Each row is a point on a landscape with many valleys, with its height.
A ball rolls from a point to whichever of its 2 nearest points has the largest drop for the distance, and stops where none of them is lower. Distance is the straight distance between rows; heights are no part of it.
duve: [122  83 106 128 141 206  81 162  89 140 119 157 117 164 112 125  91 126
  85 157 115 172 132  64  98 128 162 175 137 146]  height 3.36
Vol: [115 186 148 144 122 118 132 141 211 113 146 106 142 111 137  89 137 108
 161 162 148  72 124 175 127 147 143  71  54  90]  height 4.93
Vigam: [101 147 120  92 162 135 153 152 121 179 113  44 175 126 131 154 130 118
 162 116 108  91 126 163 104 137 144  82  65  46]  height 6.12
lidi: [136 177 162 125  98  64 172 146 194 103 155 144 103  94 136  68 105 124
 148 165 150  86 107 141 150 139 119 136 102 157]  height 4.10
bak: [136 132 126  84 173 176 112 168 124 216  75  70 107 169 128 174 104 110
 188 125 125 134 154 120  97 132 164 124  81  97]  height 6.50
bofab: [ 73 162  81 122 161 147  68 134  85 114 114 124 162 121 130 179 129  99
 124 155  92 112 150 147 153 114 135 100 106  80]  height 6.04
did: [156 145 220 131 100 124 120 133 106 166  71 144 162 123 160 129 132 111
 165 136 138 159 163 129 125 168  83 113 104 119]  height 3.37
duzur: [128 203 181 141  84  96 157 155 178  94 151 185 128 100 124  89 122 111
 160 177 158  73 111 162 154 125 118 147  77 133]  height 3.60
voba: [ 79 164  87 119 145 127  64 131 110 121 125 111 168  96 164 154 120  96
 163 137  90  84 134 160 140 129 133  67  77  88]  height 6.21
Goz: [124 149 150 146  81 103 124 124 141 104 135 194 144  64 158  98 148  74
  77 169 116 132 124 146 159 140  94 163 126 179]  height 3.51
Vun: [100 135  85 150 193 179  70 104  92 108 115 110 149 127  98 175 140 126
 143 135  96 115 147 157 114 125 126 107 136  75]  height 5.83
naroz: [ 94 102 102 144  88 176 123 167  90 151 112 153 125 153 107 142 108 115
  74 155 144 149 158  91 140  83 162 159 140 132]  height 2.73
nusa: [116 114 126 102 139 184 126 161 113 185 149 128 118 166 157 168 129 119
 105 132 153 169 117 112 101 129 144 123  85 128]  height 4.40
sidu: [143  77  81 107 138 126 107 109 118 102 136 101 103 137 120 127  94 175
 119 117  98 139 120  89 127  86 149 102 195 145]  height 5.92
ruve: [117 122 128  80 152 171 110 138 122 159 146  89 135 164 176 164 127 142
 131  94 134 150  83 127  76 120 146  78  66 106]  height 4.82
suv: [148 174 138 162 130  94  94  76 159  76 129 134 108  94 132 114 148 119
 154 152 121 109 146 158 155 173 105 103 154 141]  height 6.53
pubit: [120 143 102 155 101 116 116 149 136 122 112 150 138 126 137 143  92 121
 165 123 152  96 153 115 156  97 135 123 121 154]  height 1.95
dap: [118 102 113 155 155 133 174 103 122 110 148 124  92 153  82 112 153 170
  65 117 136 179  87  98 102 144 117 174 185 123]  height 3.74
bog: [146 135 134 135 175 160 115 111 145 158 118  82 127 122 144 185 151 149
 198  71 135 104 107 182  70 124 117  91 106 112]  height 5.56
kikin: [147 131  99 173 186 136 136  87 158 120 112  95  95 146 110 151 133 147
 175  78 150 124 109 125  91 146 125 138 171 140]  height 4.79
Nenul: [140 164 126 133 125  83 105  80 161  56 175 172  91  82 149 106 139 128
 141 152 103  89  94 166 160 149 114 122 130 154]  height 6.23
pab: [199 113 143 105 140 147 110 121 100 150 106 139 115 155 127 155 108 131
 175  99 148 155 137  90 117 146 118 165 151 167]  height 4.37
dar: [ 77 151 109 155 150 150  82 113 103 106 139 116 120 147 157 121 128 141
 102  85 127 154  94 123  86 176 124 107  89 113]  height 4.39
legu: [ 74 165  96 194 137 135 128 104 167  99 140 137 129 113  94 151 151 153
 153 127 138  73 121 175 114 109 127 107 131 111]  height 5.65
gaton: [123 126 100 169 146 150 138 105 118  89 153 152 134 140  97 172 154 165
 140 111 134 105 126 148 130  85 124 133 160 118]  height 5.32
Zik: [ 74 198 117 161 140 124 129 114 163 117 142 119 148 109 110 140 163 118
 158 146 132  73 131 200 118 149 120  85  76  73]  height 5.31
nemuf: [119  98 134 104  95  67 176 133 162 166 132 108 119  72 143  82 128 100
  67 145 114 165 117 134 136 149  94 153 153 185]  height 2.42
bip: [ 79 163 144 137 162 142 120 142 123 146  92  65 134 157 139 124 140 126
 111  93 142 147 101 148  92 189 129 118  72  92]  height 3.85
neded: [128 151 118 104 124  95 120 130 162  64 175 149 116  98 157 124 126 148
 112 146 111 111  99 145 161 105 119  93 130 164]  height 5.93
Vevav: [151 152 167 134  97  89 147 117 202 131 126 118 116 106 172  87 112 122
 174 147 156  89 121 139 141 146 139  78  82 140]  height 4.65
suve: [168 130 133 118 152 137 127  89 150 140 133  84 106 135 157 170 143 152
 170  82 147 131 103 148 100 133 121  91 136 150]  height 5.24
fikel: [130 188 179 141  73 105 151 190 140 113 109 172 162 101 111 108 130 113
 139 149 148 101 162 147 163 104  98 161  96 140]  height 2.95
vodo: [119  90  95 126  95 118 139 145 113  91 132 120 109 127 118 115  93 178
 104 111  98 120 140  99 160  41 156 109 178 135]  height 6.15
bipes: [ 98 162 169 153 110 119 142 147 162 133 111  95 131 123 162  76 154 107
  88 109 158 156 101 158 101 197 126 108  83 135]  height 3.04
Guro: [117 199 181 177 117  98  99  99 145 112 104 139 122 110 141  94 154 104
 161 140 132 129 157 162 122 216  92 103  97 103]  height 6.84
gego: [ 67 141 119 127 182 173 130 141  96 149 107  81 131 167  97 155 117 149
 125 101 126 124 112 128  92 146 135 157  77  69]  height 4.32
Pepu: [133  76  91 117 136  40 152  85 118 106 144 145 139 115  75  95 120 123
 107 127 100 116 141 118 170 122 121 164 193 134]  height 4.51
gil: [179  62 118  72 129 198 139 156  95 144 164 138  56 163 106 135 119 178
 109 104 103 167 139  72 118  68 155 167 162 125]  height 3.72
nufet: [142 133 158  99  79 144 155 170 130 143 155 142 164 130 153 150 155 119
 123 132 152 120 152 162 160  91 140  94  85 135]  height 4.92
mape: [130 183 177 124 111 107 131 133 161 138 142 137 176 107 148  95 146  80
 168 170 126  82 137 167 139 177 120  92  27  48]  height 4.49
vuvip: [165 120 110 123 151 151  80 116  79 101 129 169 151 142 132 154 126 110
 125 120 139 156 127  98 129 145 114 164 158 159]  height 4.80
molub: [144 160 149 150 112 102 127 132 140  76 117 156 145 114 120 128 111 160
 199 100 126  73 125 149 153 104 114 133 126 149]  height 2.76
Kela: [152 146 141 152 102  54 148 112 144  66 119 184 134 100  91  83 108 138
 166 130 117  71 123 127 181 122 117 178 162 154]  height 3.50
Nav: [129  23  85  92 155  69 135  81  77 124 162 146 138 137  87  96 126 111
  76 151  77 155 138  85 154  92 140 156 209  95]  height 4.98
ziga: [ 95 161 115 144 118 126 100 167 123 162  90 124 147 142 148 141  93  95
 151 136 164 135 151 103 121 149 130 122  93 135]  height 2.72
puput: [117 115  94  98 181 207 101 177 123 189 109  77 101 156 108 182 101 142
 173 129 106 125 159 130  94  93 166 111 107  92]  height 6.66
Pezi: [120  97 134  87  75  86 170 141 163 151 154 118 114  89 155  94 127 121
  64 169 118 147 127 138 162 113 136  97 143 167]  height 3.30
zis: [156  58  86 133 165 182 107 109  93 101 152 133  88 152 109 126 117 165
 118 163  90 146 125  52 113  66 162 126 205  94]  height 5.63
Mol: [ 96 175 151 164  86 125 140 165 112 116  96 157 172 127  73 129 148 117
 107 135 159 112 153 146 141 122 104 181 115 123]  height 2.21
zibis: [144  92  89 116 137 111 129 128 139 159  96  86  87 148 119 118  80 130
 117 127 131 163 135  77 129 139 157 134 185 169]  height 4.09
Sume: [173  72 123  86 107 153 176 136  97 154 156 124  77 149 105 148 130 168
 112  82 126 156 145 116 137  86 132 168 167 143]  height 3.20
nug: [129 103  87 172 179 142 134  69 132 104 139 106  85 162 108 121 129 155
 115 101 140 142  92  96  91 156 138 148 178 122]  height 4.33
Vab: [152  82 115 131 134 132 138 115  74  56 132 155 148 138  91 110 151 141
  69 130  93 136 128 104 163  77 138 163 218 130]  height 5.42
bof: [168  87  98 112 155 150  90 120  70  67 142 182 150 145 129 138 131 122
  89 133 102 150 113  80 137  99 133 160 194 149]  height 5.15
zifu: [130  92 126 108 151 203 114 156 118 152 131 117  75 180 115 154 110 164
 106 134 126 164 122  81  98 104 158 147 120 130]  height 3.90
dibiv: [170 104 133 109  99 101 195 121 122 161 147 129 101 131 114 141 133 145
 135  83 151 134 144 127 157 111 114 163 159 157]  height 2.52
bovuz: [123 152 150 120 164 125 120 132 155 142 107  62 170 110 149 139 143 133
 196  92 108  84 110 188  88 147 123  63  66  76]  height 5.88
tamo: [117 142 180 122  85 142 129 133 129 133 136 153 175 104 156 128 162  96
 101 163 138 114 133 178 159 132 134 107  71 129]  height 4.53
muda: [165  18  78  86 176 131 136  79  84 131 179 145  91 155  97 107 113 145
 106 155  78 155 121  43 111  87 156 155 206  92]  height 5.34
zaz: [148 142 202 114 101 121 114 119 135 164 112 125 176 120 180 116 150  95
 157 147 134 125 144 158 131 178 127  70  61  95]  height 3.97
gaso: [117 143 124  92 130 137 109 145 148 130 170 109 164 134 188 138 144 127
 126 110 139 131  94 147 111 137 138  48  60 114]  height 5.20
kado: [ 86 118 125 151 121  96 173 115 144 104 141 118 104 124 101  88 150 163
  55 120 128 165  84 124 114 155 109 156 176 147]  height 3.05
demar: [118  69 111  72 100  93 176 140 131 182 161 104  88 122 152 118 117 145
  73 146 100 181 115 105 136  91 141 108 166 149]  height 3.98
gav: [126 162 129 109 167 135 144 166 142 204  81  66 143 156 139 165 121  99
 197 115 146 126 152 133 100 135 137  98  74  76]  height 6.33
birev: [110 131 130 154  92 131  96 118 105 107 120 201 158  99 146 135 150  78
  65 157 119 128 130 127 169 109 123 166 139 157]  height 2.88
Fafi: [116 142 120  97 114 121  99 144 147 101 173 140 132 115 199 117 132 132
  96 133 125 146  93 130 127 134 124  61  96 161]  height 5.57
gep: [171 124 192 101 129 151 108 142  88 177  85 127 139 148 153 157 120 121
 171  92 146 162 127 111 103 157 104 154  98 141]  height 3.93
penan: [ 95 187 133 174 114 121 133 133 141 127 119 153 145 133  91 131 164 113
 107 144 177 131 140 146 123 162  98 152 121 128]  height 1.24
Mas: [107 106 118 140  68 135 141 153 110 147 111 154 140 107 120 121 121 103
  64 157 140 140 156 113 150  94 133 164 156 169]  height 2.05
vid: [159 108 109 137 131  51 137  82 125  75 134 154 148 118 100  96 113 143
 150 104 116  99 117 110 158 137 113 164 185 153]  height 4.05
dal: [119  72 104 110  80 108 165 147 109 161 130 153 140  76 131 105 111  96
  65 140  96 162 138 115 144  93 109 185 178 187]  height 1.10
buko: [124 121 121 137 111 119 126 145 139 166  92 111 110 131 159 110  93 101
 105 120 164 170 120  92 114 170 132 142 133 179]  height 3.47
pulom: [166 132 205 144  82  88 153 118 137 151  74 143 124 108 143 105 118 128
 157 130 142 144 160 114 135 150  91 140 143 152]  height 2.67
gamav: [136 127 112 153 171 180  98 108  95 114 115 118 144 154  75 177 138 134
 152 117 129 108 158 142 117 118 129 145 151  97]  height 5.62
Kul: [100 147 142 151 119 107 151 113 163 108 141 110 101 122 144  90 159 149
  80 105 140 152  81 156 112 183 118 115 131 156]  height 1.94
Ziz: [162  90 109 148 188 216 107 123 100 103 114 125 129 178  55 129 123 137
 141 129 131 102 174  97 103 109 172 172 154  94]  height 5.89
Zata: [183 109 162 123  82  66 178  89 132 155 127 152 108 112 121 126 123 140
 177 106 138 109 164 127 172 119  97 154 157 154]  height 1.67

Where does a ball stop that starts at each point below?
puput -> dal
ruve -> dal
bof -> Zata
Zik -> Zata
nufet -> Zata
bak -> Kul
Vevav -> penan
